Points, in no order, along strands that fork, close into loops and pass close to each other.
In the rows, zero is written as 128.
Two points are linked if the straight distance between their rows is under 158. Some points are linked to none.
q735: [115 144 145 136 107 159 140 119 146 129 122 130 146 102 113 167  92 102
 151 134 123 150 166 125 119 113 175  98 151 107 123 116 148 172 101 209
 135  87 140  90  91 156  97 145 127 135 147]
q562: [ 97 126 154 162  96 129 169 100 139 160 102 117 166 136  93  98 110 109
 128 188 104 128 149 161 102 100 170 124 128 108 147  91 157 144 101 150
 158 128 128  78 138 175 143 158 127 147 149]
q913: [196 138  78 118  58 127  66  75  97 134  80 174 159 170 113 109 145  86
 120 177  98 122 107 109 102 165 125 193  51 145 120 120 119  63 128 132
 148 160  77 145 116 128 102 153 123 142 146]
q885: [129 171 124 108 111 142 102 180 124 118 170 144 103 129 144 166 138 130
 125  98 140 142 124 123 159 136 118 108 158 125 110 181 107 182 133 156
 124 111 134 161  93 106 106 147 119  96 137]
q196: [178 103 117 155 138 164 169  88 157 150 123 141 120 105 115 146 117 116
 137 129 114 120 181 120 158 138 174 128 125 109  94 129 108 133  90 155
  93 125 165 128 154 151  86 112 125 158 106]
q723: [111 115 141 142 125  99 144 129 137 161 132 148  76 119 152 131  93 116
 152 105 139 131  70 124 134 159 135 135 190  81 162 132 126 173  84 147
 114  91 131 125 137 135  82 100 135 134 155]
q679: [110 154 197 106 159  83 117 102 172  68  88 114 141  95 168 157 108 154
 104 102 106 139 147 132 131 151  92  69 173 135 113 102 177 138 131 145
 124 161  72 125 130 163 152 112 127 167 129]
q159: [129 137 170 146 148 112 148  76 144 130 118 175 155 173  73  77 121  97
  98 235 107  83 121 142  76 131 134 127 139 151 162  64 163  58 152 122
 160 169  99 134 170 138 134 133 124 134 144]
q135: [119 155 181 109 133  90 109 113 149  82  79  94 138  99 187 177 106 164
 119  68 108 150 157 129 138 146 134  68 155 114 105 129 149 158 109 147
 138 123  91 116 114 138 143 121 125 151 149]
q93: [112 110 108 130 135 138 153 159 106 133 118  74 116 141 156 130 123 127
 138  96 151 142 155 116 137 100 120 136 116 136 127 143 127 150 146 117
 130  94 147 113 156 132 146 113 173 137 105]
q704: [153 143 107 145 132 140 101 128  92 134 152 179 134 183 111  80 160 120
 126 189 125 115 121 117 109 133  70 166 106 180 136 136 132  50 184 127
 146 137  99 175 160 137 108 126 139 107 130]
q191: [119 132 127 117  79 148 157 156 122 157 135 111 133 106 113 184  99  99
 146 101 132 170 138 137 141 113 171 118 129  89 141 124 120 177  80 174
 141 102 158  99  73 138  76 188 138 133 129]
q431: [102  52  93 124  99  93 163 133  86 167 118  72 148 150 123  88 144 121
 144 125 149 134 103 165 125  90 161 185  89 102 154 148  86 124 103  69
 118 137 132 117 151 158 166 147 136 138  75]
q695: [131 169 157 124 154 158 138 152 155 155 165 146  95  84 135 162 142 151
 142  86 131 110 165 156 160 129 142  80 152 102  90 138  95 154 119 156
 109 122 180 115 101 129  82  89 110 128  77]
q746: [159 127  88 114  79 154  68  82 106 128 115 173 177 148 117  98 124  96
 115 170 106 162 130 115 101 159 163 178  61 140 102 152 128  57 145 101
 124 156  83 155 100 106 129 172  74  96 151]
q993: [105 113  99 122 113  98 139 176  86 129 132  92 110 141 145 162 126 106
 140 103 178 137 111  98 131 107  82 128 124 142 154 121 157 176 136 145
 168  98 139  95 129 121 141 126 197 123 127]
q625: [138 174 187 124 140 142 108  83 189  92 102 188 144 117 120 125  97  97
 118 218 100 117 172 142 107 168 135  73 173 143 106  85 181 118 148 184
 140 146  72 116  98 139 119 139  81 138 179]
q901: [163 111 164 150 184 125 113  87 178 105 126 132 144 126 145  78 133 189
 120 115  95  97 137 134 150 142 133 157 139 124  87 122  97  82 134  83
  78 169 128 165 170 124 112  72  94 123 110]
q3: [110 147 176 147 137 136 123 126 114  98 101 144 137 140 127 119 132 120
 146 146 138 123 200 138 117 100 102 112 149 142 143 119 194 168 157 197
 156  92 100 109 142 172 140 126 159 167 153]
q261: [166  82  69 118 101 157 144 119 110 153 105 123 186 118  76 109 176 114
 136 153 125 114 150 148 131 104 161 171  68 130 119 146  78 106 138 120
 123 175 153 119 156 167 136 180 130 178  66]
q985: [189 120 103 107  94  93  95  97 139 132  82 145 106 144 139 136 138 130
 118 117  73 116  91 122 151 152 133 179  82 107 114 125  82  97  97 113
 124 186 112 157 144 127 113 110 114 152 101]
q188: [168 145 108 124 135 100 135 146 127 115 105 153 124 143  90 158 159 128
 110 155 114 101  92 122 124 128  92 119 112 156 151  64 129 107 154 147
 193 195 142 112 147 138 145 134 161 160  97]
q42: [107 122 133 105 122  90 126 136 120 123 137 115 181 168 132  92 163 147
  92 125 106 134 108 164 116 112 138 173  85 137 159 129 108  82 153  62
 147 191  99 132 132 112 183 161 110 118  98]
q888: [127 158 127 123 172 172 117 172 109  73 182 144 144 128 119 142 131 127
 110 142 136 136 156 101 122 116  85 110 118 187 138 131 165 105 214 149
 140 136 133 115  97  86 164 153 101  82 137]
q838: [ 98 120 148 172 176 135 179 135 139 150 175 138 104 151 107  82 137 146
 156 155 145  99 156 151 113  87  92 137 155 127 155 119 146 145 145 123
 115  86 170 117 169 176 116  81 159 147 118]
q680: [ 93 135 170 167 178 141 171 133 148 134 161 134 134 112 100  91 132 166
 158 153 129  99 179 165 113  76 117  83 147 120 137 101 160 148 136 141
 126 119 166  99 145 195 111  80 137 159 113]
q499: [ 87 141 149 122 149 123 166 145 106  98  87  99 149 110 101 165 110  96
 119 183 126 149 130 114  90 100 116  66 135 153 164  50 203 106 189 166
 189 174 136  63 104 139 157 155 157 138 133]
q247: [141 112 115 140  51  85 139 107 116 162  46 142  94 129 130 155 120 117
 159 119 122  92 103 133 133 168 129 163 107  85 172 100 116 164  47 169
 158 107  91 111 152 155 100 104 185 202 173]
q715: [143 152 128 137 118 128 115 153 135 160 140 149  88 161 143 121 147 162
 146 101 153  66 135 152 172 110 116 138 155 123 106 184  76 170 116 130
  97  87 137 164 139 157  82 104 127 149  90]
q854: [179 132  98 113 135 148 128 163 133 156 156 108 102 109  88 153 167 156
 134 101 147  59 127 131 175  98 132 112 116 131  69 140  49 129 130  70
 115 162 205 140 127 113  99 129 130 134  39]
q610: [ 99 136 133 145 102  62 158 148 124 153 126  95 139 158  84 125 155 165
 133 144 129  91 104 187 119  88 108 115 128 126 165  81 113 159 110 132
 181 167 158  99 140 192 139 145 158 180  92]
q233: [175 116 145 148 178 105 156 115 161 120 108 107 125 118 117 116 134 165
 117 113  99  83 104 132 158 135 126 120 153 128  84 102 100 114 124  93
 111 176 160 141 168 133 127  92 138 145  89]
q294: [104 125 188 129 168  81 144 111 134  70  77  81 149 104 170 141 123 149
 110  99  99 145 129 125 115 127  92  90 163 147 150  86 185 117 150 131
 143 162  83 116 145 154 172 104 176 181 119]
q404: [181 118 123 124 116  74 128 108 144 126  86 100 132 136 118 139 143 164
 109 100  97 101  90 140 156 138 139 164 102 128  99 107  93 104  96  87
 141 196 130 143 163 139 128 127 127 154  75]
q48: [158 132 117 151 153 172  97 112  95 115 156 179 115 169 116 104 129 108
 125 178 129 136 108  73 112 141  64 143 132 183 143 136 155  77 166 135
 124 119 107 166 153 110 124 110 132  84 165]
q550: [ 95 178 179 132 181 130 120 126 166  95 145 138 120  52 123 175  97 121
 150 127 116 149 167 121 120 126 132  20 195 122  79 109 178 170 141 183
 106 109 140 101  80 159  97 131 112 138 145]
q411: [ 99  97 120 152 133 141 163 157 127 181 170 126  98 179 105  84 144 137
 158 143 167 119 138 168 126  69 100 166 126 131 157 161 114 159 141 122
 116  60 167 109 153 173 113  93 171 140  97]
q578: [113 125 105  87 109 111  96 206  95 122 165 119 112 139 158 148 151 124
 108  79 173 147 102 138 158 125  98 122 128 149 117 178 108 168 144 124
 138 100 135 144  98  92 136 154 138 105 115]
q383: [109  62 101 117  92  67 138 134  99 161 120  80 115 168 142  83 110 125
 157  99 146 127  83 139 149 108 177 195  93  83 137 161  79 143  81  72
  97 109 129 135 141 132 144 122 132 141 118]
q243: [105 118 167 135 171 108 165 121 146 101 107  75 164 118 147 119 134 155
 106 127 107 117 147 133 120 100 112 110 143 150 144  88 161 117 162 102
 150 165 117 117 155 132 168 109 152 141 121]
q521: [102 119 122 145  97 107 112 110 132 162 127 155  87 145 142 121  85  98
 124 141 128 153  58 115 106 163 154 175 152  89 160 127 132 159  63 122
 131 101 113 137 104 110  85 127 111 118 175]
q609: [171  80  74 110  85 205 145 111 100 146 112 120 180  94 104 145 179 101
 143 138 134 154 166 122 145  90 178 164  65 128  96 159  91 105 127 114
 109 151 162  98 120 144 129 190 106 141  60]
q844: [103  96  98 111 102  91 153 137 112 147 105  85 121  95 160 167  95  88
 118  80 118 161  65  86 117 157 130 135 130  81 160  89 138 155  77 102
 160 120 112  99 112  86 147 121 149 115 140]
q646: [167  97  90 112  99 198 149 100 128 134 134 125 192 102 110 144 136 108
 135 167 121 167 154  99 141 116 171 140  93 133 101 125 114  85 123 124
 116 165 149  95 100 105 140 197  79 110  86]
q439: [122  98 119  93  86 121 110 116  88 138 105 122 174 167 130  68 164 116
 122 138 117 134 120 166 110  94 138 196  54 138 150 136 109  68 141  78
 155 165  77 133 141 138 174 167 121 148  89]
q144: [145 164 164 112 126 105 125  99 161  85  78 143 191 142 100 131 133 137
 120 161  83  97 180 160 110 130 140 107 112 153 123  81 164 120 128 157
 179 177  87 110 128 171 139 151 119 188 122]
q531: [ 91 113 107 135 115 165  98 110 137 134 140 158 101 139 141  86  71  97
 105 118 152 177  95 110  81 182 148 194 148 131 175 166 151 113 116 139
  98  51 107 158 121  65 142 119  94  74 212]
q406: [106 186 192 152 197 129 124 161 140 119 138 165 102 126 145 112 148 168
 129 123 129  85 135 151 134 119  79  81 180 150 129 132 145 168 161 145
 130 109 114 150 136 166 109  68 130 158 112]
q165: [131 142 141 154 148 162 105 109 119 107 142 194 105 163 117 100 114  84
 139 201 141 119 127 103  96 153  77 152 152 152 149 136 180 112 175 177
 142  89  85 154 153 132  99 122 119 105 204]
q332: [154 136 117 139 127 177 101  99 152 140 167 189 117 133 126 113 114 116
 129 170 118 152 112 124 117 171 150 150 149 114 117 159 117 117 104 150
  96 114 132 162 116  94  81 132  71  86 149]
q345: [ 71 122 141 125 171 109 153 148 139 110 170  69 131  94 158 146  99 139
 104  73 149 165 120 116 121 118 120  77 170 140 142 123 153 155 145 108
 116 114 151 105 117  86 188 119 134  81 152]
q778: [161 150 126 138 121 148 112 138 140 117 145 173 108 111 137 158 113 107
 137 123 115 147 137 110 166 165 148 116 155 115 108 162 115 162 106 164
 107 116 130 154 104 115  77 142 105 109 147]
q324: [144 114 119 149 125 129 164 108 131 169 152 139 124 145  79  97 144 127
 135 178 122 107 107 145 128 117 148 145 120 108 154 113 104 114  99 107
 132 159 170 126 142 153 129 122 130 125 110]
q218: [ 95 153 152 109 128  82 113 138 128 115 142 122 169 153 128 108 149 166
 101 137 116 127  98 154 126 114 117 139 129 138 137 111 125 120 136  90
 167 176  98 140 122 111 182 163  97 107 118]
q274: [103 127 118 120 173 198 161 181 134 130 198  79  99 102 119 122 155 173
 138 100 204 114 162 132 124  73 104  96 122 137 110 160  95 153 153  80
  87 102 205 119 110 103 136 115 137  86  87]
q277: [103 118 115 139  87 122  95 117 128 139 131 155  96 143 146 100  72  87
 116 134 149 162  71 107  84 173 155 187 136  99 175 154 145 139  94 118
 129  88 102 156 102  72  99 135  99  78 218]
q843: [110 114 122 141 106  98 169 120 139 164 131 126 131 148  86 131 109 124
 132 179 123 114  86 157 112 105 141 121 135 103 153  78 124 142  96 133
 170 155 163  92 136 169 141 145 141 156 137]
q819: [127 142 137 123 188 204 105 138 144 132 208 152 129 118 132  83 174 189
 121 120 152 142 154 135 102 122  79 117 132 149 137 164 103  98 167 115
  88  93 149 144 117  69 148 104  85  53 132]
q88: [116 126 139 113 136 232 115 131 150 144 177 129 157 112 117 122 145 122
 116 152 134 172 175 138 102 111 157 134 118 141 140 136 141 113 156 166
 109  99 138  96  65 107 149 167  66  87 131]
q583: [146  91  85 133  75  61  89  95  83 119  76 122 129 180 139  75 110 126
 158 132 103 119  96 124 112 140 148 215  58 101 130 147  94  85  98  62
 120 137  86 169 152 150 123 106 128 135 147]
q709: [127 115  82 122 123 111 107 180  85 132 171 120 103 182 140  98 146 138
 134 108 181 119 109 139 142 117  82 147 113 157 129 185 102 144 161  89
 116  93 131 168 144 120 137 126 149  94 115]
q984: [ 96 162 157 139 141 152 150 146 117  89 110  98 160 120 120 155 123 125
 138 119 127 157 200 141 118  77 120  88 120 152 131 105 194 160 182 179
 147 102 124  78  91 164 136 148 154 147 129]
q726: [142  64  21 103  81 130  83 120  71 152 144 136 118 140 131  79 126  87
 147 123 151 168  62  91  89 141 142 190  48 112 127 181  91  59 111  61
  85 103 119 163 139 106 111 126 119  76 141]
q308: [120 161 157 133 194 181 123 171 137 102 171 121 150  96 146 132 161 172
 125  92 141 114 198 134 145  99  89  76 115 151  96 143 151 143 193 127
 126 121 150 132 124 115 133 111 122 116 101]
q716: [137 130  77  94 113 147  73 133 121 115 184 159 135 113 140 128 131 135
 107  83 132 183 110 111 123 163 124 141 122 141  99 210  92 102 134 113
  91 100 130 193 105  52 139 163  75  48 179]
q694: [178 123 113 142 121 158 175 108 157 155 125 133 124  72  90 191 110 101
 135 137  91 137 152 109 154 137 179 115 123 107 120  82 124 118  93 179
 121 151 194 106 128 136  93 141 129 141 105]
q793: [144 109 128 125  75  55 136 116 105 149  58  96  95 139 148 134 116 147
 159  86 111  83  92 137 152 141 144 158 128  86 140 101  94 152  63 125
 136 115 109 124 146 158 124 104 162 171 135]
q590: [ 99  93 101 120 136 161 153 176 136 146 202  79  97 115 133 106 141 165
 138  97 215 103 154 137 139 103 127 113 143 141 107 202  77 158 124  52
  61  72 192 151 121  85 137 137 114  68 115]
q605: [149 133 116 141 142 154 118 120 141 143 165 148 138 158 112  93 144 136
 130 159 118 128 136 122 131 129 136 141 113 125 123 140 113 118 118 112
 120 137 133 141 137 122 121 138 112 103 128]
q565: [136 154 179 145 165  73 117 101 142 122 104 190 111 157 123  83 136 125
 131 176  98  72 103 137 100 149  87 135 169 137 171  94 150 115 130 142
 144 151  92 158 172 164 122  77 129 172 144]
q713: [131 105 117 130  91  96 101  96  87 121  69 142 130 187 161  93 124 122
 134 132 124 122 106 118 112 149 119 195  91 115 166 129 121 110 108 120
 155 123  63 144 158 135 139 100 158 146 167]
q537: [144 116  96  94  83 105 149 133 104 133  82  81 102  91 178 199 108 108
 134  51 103 147  84  73 168 174 146 140 111  71 128  95 112 155  51 125
 152 127 119 122 135  96 102 127 155 123 133]
q579: [140 127 134 144  83  97 121  90 118 137  53 152 109 167 150 112 124 112
 146 150 109 126 121 125 103 159 114 166 108 109 171 103 142 148  83 167
 171 110  83 111 148 151 119 110 161 181 182]
q830: [ 58 146 168 163 172  94 165 154 125 127 131 109 125 125  86 120 131 147
 156 135 144 112 133 166 100  60  90  44 162 135 150  97 183 156 153 145
 139 116 165  95 110 211 120 106 178 176 110]
q446: [127 135 110 103  72 136  97 103 110 104  75 121 144 134 179 170 104 102
 130  96 138 175 153 108 141 154 148 162 103 107 124 142 147 154 103 175
 144 100  72 118 112 115 134 165 126 132 179]
q964: [ 99 149 124 141 186 211 143 172 146 132 199 112  92  89 105 131 177 191
 157 108 198  84 202 144 134  63  96  65 103 137 113 129 122 157 164 100
  94  98 219 102  97 115 110 100 130  84  76]
q734: [123 148 148 108 100  96  88 109 139  89  91 118 152 116 176 173  98 132
 105  97 107 160 152 112 146 167 146 119 127 115 115 136 151 143  97 147
 142 142  62 121 108 106 150 154 107 128 183]
q195: [134 100  77 107  89 104 119 141 114 155 177 114 132 133 119 138 150 116
 135 106 144 151  82 135 151 129 163 151  91 102 119 170  75 120  97  74
 103 138 139 142 110 108 132 175  95  85 102]
q474: [161 156 130 120 131  80 123 150 113 134 110 150  95 125 114 179 164 136
 129 116 118  92  71 130 156 130  87 105 147 131 128  94 108 156 127 155
 158 166 148 138 164 155 122 114 178 179  87]
q208: [111 111 159 144 151 154 147  91 133 153 113 135 121 127 129 112 114  89
  93 166 113 163 142 110 106 133 127 156 131 130 165  93 161  84 147 150
 133 122  99 101 147 106 137  90 140 131 144]
q968: [103 124 131 121  82 125 126 137 101  96  98 102 112 117 171 162  86 102
 140  87 151 159 143  98 129 145 136 144 137 108 130 149 169 176  97 180
 137  58  87 111 126 117 128 147 169 135 195]
q973: [106 113 113 127  82 109 133 139  79 101  74  95 118 123 142 165 106 113
 151 127 148 151 105  90 124 126 104 129 126 116 163 111 164 188 115 164
 163 102 110  95 121 137 144 131 204 146 166]
q618: [106 112  94 109 141 174  89 122 103 120 165 148 158 139 131  98 132 116
  76 136 139 163 132 113  81 144 115 169  99 180 146 171 127  62 195 121
 125 113 103 159 114  64 189 157  86  65 180]
q369: [154 128 121 143 152 188 145 116 152 160 121 143 114  90 102 174 132  96
 113 150 103 152 150 106 137 133 139 111 138 122 144  79 136 108 121 196
 129 154 190  68  94 129 110 109 136 152  88]
q937: [118 119 101 148 119 120 100 139 107 133 175 138 124 187 131  77 131 142
 140 137 151 140  98 125 126 128 114 159 129 137 130 182 113 128 143 101
 110 103 114 170 138 129 128 125 128  92 143]
q969: [109 121 181 152 166  67 113  83 140 120 103 175  93 148 139 105 104 116
 132 184 114 109  75 117 101 173 107 114 195 117 143 105 177 140 114 109
 130 144  86 141 155 135 128  89 129 141 192]
q846: [126 146 180 145 146 132 122  72 171 108 101 174 137 145 116  90  88  77
 107 233 110 103 155 127  84 147 127 114 147 146 122  79 188  87 145 142
 142 148  67 130 130 127 118 129  97 131 183]
q455: [137 115  92 110 129 115  95 137 127 138 177 125 110 129 145 122 130 142
 126  71 151 146  95 105 150 169 145 142 135 126  99 203  64 118 109  73
  63 105 139 208 133  62 134 117  91  54 145]
q172: [149 155 138 118  88 118 131 157 118 153 114  89  98 124 151 155 128 152
 144  74 150  94 160 158 175 111 162 126 133 113  88 183  80 184 103 123
 117  94 130 142 123 156  82 111 148 174  89]
q978: [ 94 154 135 126  97  63 118 127 145 115 152 112 158 160 141 120 126 130
 123 135 125 142  78 145 123 144 142 121 140 112 148 124 133 152  91  95
 158 140 101 137 118 106 162 162 110  99 164]
q980: [119 163 198 156 183  97 122 131 141 105 125 186 106 148 132  73 137 165
 149 139 109  71 142 166 124 120  75 112 177 133 146 134 141 136 149 146
 132 114  83 158 173 182 117  69 130 187 124]
q89: [102 123 149 126 167 111 152 118 151 111 148  91 155 105 144 133 123 136
  91 137 116 159 114 113 117 135 125  93 159 136 153  82 160 121 152 110
 138 155 131  98 132  89 183 121 127  98 145]
q338: [135 140 103 121  75 146 163 171  94 168 122 131  82 108 114 202 119  79
 153 102 136 145 107 120 141 135 146 123 129  98 149 117 113 175  88 183
 134  98 152  93  92 127  59 151 162 140 121]
q743: [143 160 185 123 112 120 120  90 175  94  62 156 179 115  97 153 103 113
 114 205  85 107 175 157 116 160 145  91 136 135 109  64 172 128 121 186
 159 167  76  95 103 179 129 152 100 184 165]
q566: [125 155 128 128 200 205 134 180 127  74 185 129 146  95 117 142 152 146
 121 116 154 123 177  89 134  98  69  78 102 179 131 126 142 107 213 126
 129 122 173 114 113  90 157 134 129  85 110]
q445: [137 109 127 111 107 231 134 102 139 141 147 126 180  98  98 110 138 118
 114 192 126 165 177 141 101 100 178 135  85 120 129 116 121  60 155 134
 112 135 148  76  84 109 166 189  51 104 119]
q999: [100 181 176 139 183 142  98 165 139  84 168 153 164 116 143 100 152 173
 118 105 129 110 176 145 124 123  83  84 147 158 123 141 155 159 186 137
 145 116 111 143 121 132 132 119 104 133 123]
q714: [103 109  99 122 119 196  93 112 124 139 151 150 115 133 136 110 108  85
  89 126 135 199 121 113  73 166 138 179 125 148 156 167 143  93 153 161
  94  75 110 141 110  48 161 135  93  62 202]
q788: [ 83 169 155 122 167 183 129 153 159 104 148 125 126  53 127 186  97 117
 127 110 125 175 170 125 126 119 134  57 163 129 108 121 175 157 161 198
 130  88 146  99  53 110 130 134  95 110 160]
q706: [114 158 163 147 145 139 144 118 178 145 145 146 120  80 125 160 116 129
 146 121 101 137 168 144 139 111 153  51 169 104 108 117 135 169 101 173
 114 109 167 102  90 157  87 111 112 136 114]
q94: [117 124 118 142 140 144 135 168 134 173 183 126  47 161 139 113 109 151
 161 113 165  73 124 142 161 115 121 135 191 112 105 195  67 170 101  91
  69  69 174 158 149 130  79  91 131 112 102]
q388: [ 97 161 195 116 150 161 107 116 170  92 114 156 152 110 116 136  88  96
 125 196 129 144 153 139  95 160 147  78 194 146 116  79 213 135 174 199
 140 100  65 105  80 134 123 151  74 133 196]
q284: [ 91 108 114 130 131 104 161 140 120 137 135  83 104  92 167 159  88 125
 114  76 143 169 103  79 135 156 138 119 150 109 155 122 149 142  96 121
 136 102 141 120 121  80 146 118 140 100 155]
q535: [148  97  97 125 113 160  84  74  88 140 129 162 159 141 120  66 139  96
 137 155 120 159 142 118  95 120 148 196  60 137 117 184 125  44 148 112
  98 124  96 174 139 140 120 139  93 117 144]
q359: [200 129  78 123  81 112  68  84 118 142  87 188 115 145 117 117 137  95
 134 148  83 119  83 121 123 173 122 183  76 125  95 130  92  77 115 126
 124 172 100 156 134 116  92 123 112 138 130]
q183: [130 141 145 100 121  81 137 137 136 100 101  76 129  95 149 200 113 142
 132  84 114 148 122 113 170 128 133  71 147 115  98 100 147 169 110 146
 146 151 124 107 115 135 135 143 161 150 119]
q586: [133 107 117 136 137 156  98  99  86 142 158 162 160 164 120  50 159 120
 116 164 117 125 144 126  87 110 113 189  82 170 148 164 129  27 182 101
 121 137  97 182 156 129 118 130 118  87 125]
q688: [ 96 134 168 142 110 130 159 105 134 129  86 130 160 155 112 111 105 115
 141 184 136 132 169 142  95 105 149 132 143 121 154  94 191 140 140 190
 168 108  95  91 134 183 138 145 146 159 171]
q676: [ 89 118  97 130 142 170 137 178 121 151 189 114  75 138 139 107 119 146
 148  85 218 107 149 124 148 114 109 136 170 140 105 215  79 151 130  85
  64  38 177 164 133  95 100  93 149  77 114]
q464: [104 131 131 127 125 143 161 169 132 164 131  73 107 119 147 144 127 144
 146  68 166 113 175 151 160  72 146  97 134 125  97 147 113 181 136 120
 111  90 172 115 116 160 113 106 172 151  79]
q840: [167 161 122 119 108  96 118 157 106 131  81 131  58 147 142 173 150 130
 126  83 132  69 116 139 176 134  91  92 152 136 115 131  98 162 114 149
 136 119 142 139 144 148  99  86 196 191  96]
q699: [142 119 166 144 167  97 113 115 161 128 140 107 138 141 170  78 118 185
 123  93 116 103 133 147 163 136 144 155 133 110  90 171  88 126 117  63
  78 138 116 175 149 122 140  97  91 120 130]
q756: [ 98 119 162 168 162  74 127 101 151 128 142 154  89 143 144 100 105 125
 151 154 145 126  84 119 116 153 117 125 195 106 140 120 154 157 102 119
 113  98 120 158 162 145 112  89 127 125 171]
q737: [150 139  80  97  78 108 150 157  89 140  99 114  86  97 154 203 121  89
 148  66 127 120  95 101 158 164 145 117 121  85 122 127  97 174  75 145
 140 117 138 123 112 100  77 145 167 125 113]
q14: [124 112  66 103 118 176  73 129 113 109 183 150 171 128 127 109 160 133
 104  92 140 172 129 126 102 155 135 154  94 175 116 208 103  68 155 110
  80 108 111 170 105  75 181 186  68  64 178]
q576: [119  79  82 109  80 125 155 135  90 154 105 104 175 150 113  88 166 122
 146 147 145 114 115 179 117  80 154 187  66 130 139 150  91 116 121  83
 142 161 132 122 140 172 157 183 130 157  76]
q924: [171 130 127 128 130  78 141 136 134  76  76  98 114  82 121 203  99 130
 136 107 116 108 113  90 165 146 117  43 152 128  80  77 154 168 107 121
 137 178 150 121 145 158 125 125 187 155 122]
q387: [182 123 150 167 152 140 161 104 180 126 118 123 127  87  98 144 123 149
 133 120  97  80 165 136 175 128 149 106 146 119  69 104 107 137 107 130
 101 164 183 134 171 168 100  93 137 145 104]
q637: [142  69  88 130 102  58 116 110  88 135 110  99 106 176 143  69 122 138
 152  99 126 121  78 126 141 129 156 208  84 108 118 151  95 107  99  49
  92 118 107 170 165 119 130  98 137 128 144]
q616: [146 164 137 131 125 128 140 125 152 103  73 122 187 116  75 147 144 164
 101 150  80 101 147 180 122 111 129 109 100 159 152  59 147  97 141 165
 182 207 123  90 128 169 152 167 137 206  69]
q926: [102  98 119 111  81  67 151 161 100 162 103  76  90 152 173 139 113 149
 146  64 148 120  89 129 164 128 145 153 144  78 136 139  86 168  80  82
 115 101 116 123 138 113 130 101 158 136 119]
q557: [100 166 135 141 168 142 143 167 106  96 111 101 154  95 102 174 138 138
 128 131 135 144 159 120 117  89 111  68 107 169 122  80 187 142 183 165
 158 161 174  65  79 146 142 150 160 138 103]
q322: [166 109  85  96 116 111 131 146 121 137 166 113 120 135 120 148 163 136
 134  97 147 117  97 133 168 115 145 140 112 123  96 159  49 129 108  70
 106 162 160 151 117 101 119 166 119  90  57]
q142: [149  98 120 113 104 143 125 100 131 180  91 106 149 102 147 128 133 115
 109 114  80 160 118 159 141 118 194 157  88  81 139 119  98 100  94 126
 116 164 135  94 126 134 141 133  98 159  69]
q161: [ 74 156 171 140 127  55 161 137 125 115 105  93 158 143  96 127 142 165
 146 133 124  98 123 170 105  79 100  50 149 151 154  81 163 158 126 141
 173 154 152  86 131 192 143 122 190 193 105]
q109: [161 174 136 123 157 167 139 167 164 154 159 140 105 101  97 158 163 174
 124 102 126  74 145 151 167  98 125  86 125 123  72 125  65 145 150 106
 115 156 196 126 103 121  76 102 140 154  45]
q785: [159 101  90 106 140 117 135 105 145 109 126  86 134 106 154 141 106 131
 106  95 111 161 101  81 149 162 159 139 107 112  90 134 112 105  99  64
 101 166 130 146 151  69 164 135  97  81 134]
q70: [132 125 149 134 172 122 111 140 147 106 136 100 126 130 196 113 129 160
 102  74 136 101 159 115 171 140 113 131 153 150  76 179 101 122 161  87
  89 103 111 172 158 113 153  77 130 127 131]
q164: [148 102  70 110 133 110 126 129 132 114 148  85 118 102 161 128 102 138
 114  73 146 132 111  80 161 156 162 129 137 120  75 173  86 114 114  61
  87 123 136 179 137  50 154 123  95  66 150]
q365: [111 166 175 121 165 133 110 164 111  74 149 150 148 137 138 126 138 133
  99 146 129 136 144 105 104 135  80 104 144 171 144 127 170 114 198 138
 170 132  95 147 125 111 164 146 116 110 149]
q288: [169 124 114 137 125  73 178 108 146 109  67 113  95  76 116 212 103 115
 142  97 108  86 101  85 160 154 125  83 153 108 100  78 128 147  86 142
 139 159 173 110 154 156  89  96 196 193 111]
q606: [150 128 125 127 153 139 128 122 139 119 151 134 115 109 124 161 134 103
  97 141 112 155  89  81 145 150  90 104 139 137 134 102 154 104 138 118
 140 156 149 125 143  73 159 121 118  80 113]
q201: [137  62  24  99  70 125 114 129  83 150 184 105 125 132 106 102 145  94
 149 114 171 165  79 123 123 123 162 158  70 125 121 202  73  91  90  45
  77 116 147 163 128 107 129 164  88  74  93]
q272: [160 108 142 132 145 184 137  95 138 171 105 148 123 110 119 147 141 103
  89 161  84 161 141 116 117 137 140 162 119 119 159  97 139  91 137 177
 128 151 132  89 125 105 136 102 121 146 105]
q278: [136 146 180 136 154  92 109  94 142 115  97 181 127 182 118  83 147 123
  89 176  81  82 109 151  93 153  97 147 123 162 169  98 148  76 144 135
 157 175  61 150 159 137 134 112 126 158 128]
q71: [134 137 133 134 138 125 143 136 119 115  97 144 151 134  68 157 140 103
 129 202 130 108 126 125  93 123 116  90 128 158 153  55 175 117 158 167
 196 171 135  69 120 153 133 164 144 156 130]
q250: [103 145 149 116 156 208 104 144 154 128 190 162 144 115 132  91 152 153
 118 141 141 168 156 145 113 123 129 144 145 134 143 148 133 121 168 152
 112  88 129 125  92  96 144 137  74  67 144]

A fork is a point with three links, a tip a point with one. Leave the first point through the second and follow the links. Name the first fork or tip that comes.
q250, q88 | q576
q521, q277 | q785
q843, q562 | q840
q676, q94 | q135
q446, q968 | q964
q913, q746 | q165
q89, q345 | q706
q208, q272 | q233
q735, q191 | q89
q937, q709 | q605

A piece is all that can be reached along the links. How many separate loops has the piece of each point below (a circle has one, a figure eight two, a Y none), and how many tips (points with one link)?
q388 | loops 1, tips 3
q695 | loops 0, tips 5
q557 | loops 1, tips 2
q272 | loops 0, tips 3
q439 | loops 1, tips 2
